Points on a hilly landscape, in no order, each with its height.
A climber steps from a point to the highest of its 4 nearest points, and stops where none of them is higher. Distance is the straight distance between rows; heights are no part of it.
kom (h 1.55): -7,-19,2,15,20,12,8,22,37,59,1,39,5,-15,7,6,-5,-11,-46,9
rov (h 2.74): -12,5,6,9,-3,-8,27,-8,11,7,-15,11,4,-8,-9,7,1,17,-12,-9
navi (h 4.86): 13,-13,0,22,8,-11,45,7,2,11,-17,42,13,1,-23,5,21,20,-33,4
begit (h 4.11): -22,30,26,5,28,24,-28,14,8,38,20,25,-20,-14,23,-20,-19,-38,-40,34
Gomum (h 0.97): -16,-7,3,-2,13,12,-2,23,30,60,3,43,1,-18,7,7,-3,-19,-38,11
gafif (h 4.76): -23,9,3,-3,6,-4,21,-4,6,25,8,5,-2,-9,7,15,5,-1,-8,-2
rivi (h 6.38): 32,-27,-19,17,-11,-9,13,2,-10,-12,-34,11,12,7,-21,6,19,38,5,-13
kar (h 5.53): -10,17,-6,-20,-6,-1,-34,1,7,-24,34,-24,-24,14,10,-18,-33,-12,-5,6
kavo (h 3.82): -5,2,11,-4,-11,-2,-1,-17,-12,-21,0,-27,-10,11,-6,6,2,-8,26,-3
Vena (h 3.33): 1,-1,-6,22,13,-8,37,6,17,35,-7,30,12,-5,-6,4,3,-4,-46,6
sori (h 5.30): 40,-35,-29,20,-12,-7,23,0,-10,-7,-36,3,9,1,-28,-7,26,36,12,-15
dibo (h 3.27): -5,1,-9,-22,-19,5,-26,-12,2,-26,17,-31,-8,9,9,-13,-35,-15,20,-7
pife (h 5.12): -4,8,9,1,-5,-5,3,-7,-11,-15,-20,-8,9,0,-10,7,21,12,31,-13
Vomam (h 6.24): 24,1,-3,-14,-8,-6,-4,-24,-16,-51,-10,-41,13,17,5,7,23,7,54,-10
lon (h 3.03): -2,-6,4,20,9,-12,36,7,19,39,-7,24,6,-5,-9,14,7,13,-38,5
Sapum (h 6.40): 21,-61,-4,13,1,9,42,25,-12,8,-20,49,9,-3,-36,23,43,37,-22,0
Gesek (h 7.65): 26,-28,-23,12,-6,-22,8,-8,-14,-12,-29,-7,20,3,-18,-1,19,37,15,-17
fabe (h 2.84): -30,19,36,7,28,26,-18,10,3,46,12,37,-18,-20,23,-8,-13,-47,-40,33
Paneg (h 5.47): 16,-13,-5,-6,-10,-11,4,-2,-8,-20,-29,-8,17,-2,-2,5,30,21,42,-20
boz (h 3.44): -9,35,14,1,28,22,-28,8,8,30,33,9,-20,-4,20,-20,-15,-27,-30,23
bizik (h 5.56): 19,-13,-8,18,-8,-10,10,3,-5,-6,-31,17,18,-3,-16,-1,12,35,-1,-12
gim (h 4.96): 18,-12,-12,0,-15,-12,-3,-7,-17,-25,-19,-19,7,-1,0,-1,34,31,53,-24
pegir (h 6.72): 25,-8,-6,-10,-8,-11,-8,-5,-19,-42,-16,-27,9,11,1,4,21,20,50,-11
dubat (h 3.50): -16,20,2,-21,-17,-1,-34,-17,13,-39,22,-40,-5,13,10,-22,-46,-19,26,-1
vigon (h 5.42): 33,-38,-22,20,-6,-2,23,8,-16,-2,-32,17,18,4,-30,1,22,41,-4,-11
Ved (h 3.17): -11,26,12,1,17,26,-25,7,5,30,34,17,-20,-4,22,-9,-15,-27,-39,18
bagis (h 6.25): 24,-42,1,13,14,7,36,25,-11,11,-18,52,19,-3,-28,22,49,30,-26,1
nop (h 2.96): -16,3,5,-5,-8,2,7,-11,-6,-1,0,-11,-6,3,-13,13,-3,-10,11,-3
tazar (h 2.66): -10,9,-8,-9,-23,1,-22,-12,0,-40,18,-43,5,17,6,-19,-42,-20,31,-7
bodo (h 6.17): 37,-45,-18,23,-9,5,36,7,-24,1,-34,25,19,3,-35,8,25,35,-8,-8
ges (h 4.16): -11,4,3,-16,-6,17,-7,-8,-14,2,22,-11,-20,6,0,1,-14,-15,-12,1
duku (h 1.83): -20,6,22,-1,18,18,-13,26,28,61,7,47,-9,-25,15,-8,-3,-27,-42,13
Lem (h 8.40): 30,-15,-19,-8,-4,-6,-4,-11,-18,-48,-10,-36,13,12,3,12,20,27,72,-12
fef (h 2.95): -8,-11,-3,20,6,-4,26,15,27,47,2,30,8,-8,-2,8,2,-9,-38,7
nem (h 7.17): 26,-26,-34,-6,-14,-10,9,-11,-16,-41,-22,-35,14,1,-9,7,25,43,65,-27
Leder (h 5.46): -2,24,0,-7,8,-2,-27,-4,9,0,38,-1,-18,8,17,-9,-26,-21,-22,19
vasa (h 5.85): 9,2,3,-10,-2,-4,-8,-11,-18,-27,-21,-19,10,1,-4,9,23,23,46,-20
Dav (h 3.72): -13,6,9,-1,-8,-5,16,-11,-10,2,-7,-7,1,-4,-10,14,12,-2,1,-3
pupu (h 2.60): 6,13,5,-8,-11,-7,-4,-22,-14,-42,-2,-41,12,22,10,-14,-6,-21,43,-5
pasa (h 5.07): 5,-10,2,4,-7,-13,15,3,0,-9,-31,14,16,-8,-15,2,15,29,-4,-9
liput (h 5.80): 8,-14,-7,12,-11,-13,4,4,-8,-15,-31,9,8,-6,-14,-1,19,29,16,-14
rukib (h 2.39): -1,12,-4,-3,-17,-2,-18,-23,2,-43,12,-46,0,19,6,-10,-32,-18,37,-7
kibov (h 3.78): -18,46,14,-3,21,0,-27,3,4,16,32,-4,-15,-2,34,-27,-37,-36,-22,19
vem (h 3.96): -2,0,0,16,2,-20,23,2,8,7,-24,26,12,-4,-15,9,14,20,-19,-4
kap (h 2.65): 3,16,0,1,-20,2,-13,-24,-14,-41,4,-45,7,25,1,-5,-23,-18,32,-5
nik (h 8.18): 33,-53,-14,19,-3,14,43,18,-19,11,-27,31,23,-2,-37,14,40,43,-11,-2
Megit (h 3.23): 2,2,12,-1,-23,2,-7,-18,-25,-25,1,-34,3,10,-5,-7,-6,-20,27,-1
nava (h 3.32): -13,6,6,-11,-6,2,1,-6,3,2,16,-20,-14,5,-2,14,-5,-17,8,-7
sefum (h 6.53): -32,39,14,-36,1,-6,-43,12,23,-37,29,-29,-29,10,17,-15,-43,-27,16,11
gog (h 4.34): -10,13,11,5,-2,-17,10,-3,-8,-1,-31,1,6,-11,-9,5,15,12,13,-7
lavib (h 6.44): -14,29,3,-17,8,-1,-40,3,21,-13,39,-18,-19,1,22,-21,-34,-29,-7,9
Sen (h 7.69): -29,34,9,-27,15,-3,-51,3,18,-30,33,-26,-24,3,18,-19,-45,-25,15,23
malug (h 2.17): -6,15,8,-3,19,24,-14,4,11,34,24,13,-14,-2,16,-1,-6,-18,-27,18
latog (h 4.54): -5,28,7,-9,17,8,-26,4,4,10,34,2,-16,4,23,-22,-20,-22,-32,18
sab (h 3.24): -8,7,4,-3,-19,5,-15,-25,-12,-25,8,-34,-6,13,-4,-7,-17,-21,23,1
tamo (h 8.94): 32,-28,-27,-13,-16,-21,15,-8,-18,-42,-15,-44,16,8,-3,14,23,35,70,-23
Kigo (h 3.25): -19,1,5,-2,1,0,17,-8,3,11,2,-3,4,-6,-4,13,5,5,-2,-2
tagi (h 5.55): 31,-28,-29,12,-13,-17,18,3,-12,-19,-24,-6,24,-4,-12,-2,12,44,39,-18
Napi (h 4.82): -8,16,-1,-15,-5,11,-24,-4,1,-6,31,-8,-23,6,17,-9,-16,-18,-14,10
Musag (h 3.15): 0,3,3,19,6,-14,32,7,17,17,-14,27,16,2,-15,8,4,5,-29,-3
pinap (h 4.94): -12,-6,-6,0,3,8,11,8,14,40,8,17,-7,-21,12,13,-9,-8,-22,1
Vora (h 5.41): -9,36,11,-8,20,-7,-31,8,9,0,44,-6,-20,3,23,-24,-31,-29,-27,13
fazon (h 0.55): -10,0,7,-6,17,18,-17,16,17,52,11,29,-7,-14,16,8,3,-17,-32,14
dako (h 6.04): 19,5,3,-2,-10,-7,-8,-17,-21,-42,-19,-27,10,7,-3,0,24,11,44,-13
Med (h 6.62): 26,-29,-27,-3,-17,-17,9,0,-16,-29,-13,-29,21,-2,-7,7,24,44,53,-19
Regos (h 4.79): 14,-19,-8,20,-8,-14,27,8,-4,0,-28,25,12,3,-24,2,19,26,-20,-7
ter (h 3.04): -16,1,1,-9,3,4,9,-5,7,22,9,-4,-12,-6,4,24,-4,-11,-9,1
dab (h 3.97): -4,5,-5,-8,-17,5,-24,-19,2,-23,18,-22,-15,13,0,-12,-27,-21,11,1
sipez (h 0.82): -13,12,13,-2,24,30,-27,19,17,48,16,34,-9,-19,22,-3,-3,-26,-33,13
debeg (h 4.87): -9,22,-5,-22,-3,13,-24,-2,9,-15,26,-13,-22,17,12,-8,-22,-21,-5,-1
tup (h 6.65): -36,53,15,-30,18,-7,-45,8,19,-24,34,-24,-25,-2,25,-20,-31,-31,10,25
femi (h 2.54): -17,7,5,-17,0,7,-3,3,3,28,23,10,-7,-6,13,10,-8,-18,-15,5
Tateg (h 6.61): 30,-46,-4,22,6,6,36,23,-17,5,-29,41,11,6,-33,19,32,39,-22,0
gid (h 5.43): -14,-4,-7,17,8,-7,33,3,11,26,-3,14,14,-2,2,15,-5,2,-31,1
vukuv (h 3.94): -3,6,-3,-10,8,24,-15,5,0,11,31,3,-23,0,16,5,-5,-24,-20,2
Gopim (h 5.18): -15,-3,-7,2,6,-2,11,3,25,43,8,28,4,-14,0,18,-7,-8,-31,5
mobi (h 6.43): 12,-14,-15,8,-13,-16,0,-2,-3,-12,-29,-5,17,-3,-7,-2,22,31,19,-20
rikog (h 3.22): -9,2,10,-7,-13,9,4,-22,-11,-10,4,-24,-8,0,1,5,0,-13,10,-4
lidut (h 4.55): -6,8,16,-1,-8,-6,6,-16,-8,-15,-14,-8,2,-8,-9,5,19,4,15,-5
lupab (h 8.71): -10,0,-5,9,8,-7,23,-1,13,36,0,15,5,-14,7,10,-5,-8,-24,3
bod (h 7.95): -18,33,20,6,19,16,-27,2,0,32,24,10,-19,-8,28,-26,-23,-39,-37,32
dumi (h 5.58): 21,-27,12,23,17,-4,43,19,-5,12,-12,48,14,3,-19,13,32,20,-32,-2
doz (h 4.72): -17,17,-4,-29,-8,-2,-34,1,15,-29,29,-36,-22,14,15,-17,-50,-15,20,3
gesa (h 4.50): 0,7,17,-3,-10,-9,9,-13,-21,-18,-12,-19,7,1,-3,-4,10,-3,30,-9
Sez (h 2.53): -32,17,46,7,25,31,-12,20,14,56,8,45,-16,-31,21,-2,-18,-46,-51,35
Dugu (h 6.01): 35,-35,-36,13,-13,-14,15,2,-22,-7,-36,-3,17,6,-13,-9,15,41,16,-19

Where does a climber stop that starts at each point below?
fazon: Sen
rov: Gesek
Megit: tamo
Dav: tamo
sab: Sen
nava: Sen
tazar: Sen
rikog: tamo

For each start below, name every point that the climber comes to, in order.
kap: sab dab kar lavib Sen
nop: Dav lidut pife vasa pegir Lem tamo
gog: pife vasa pegir Lem tamo
pupu: sab dab kar lavib Sen
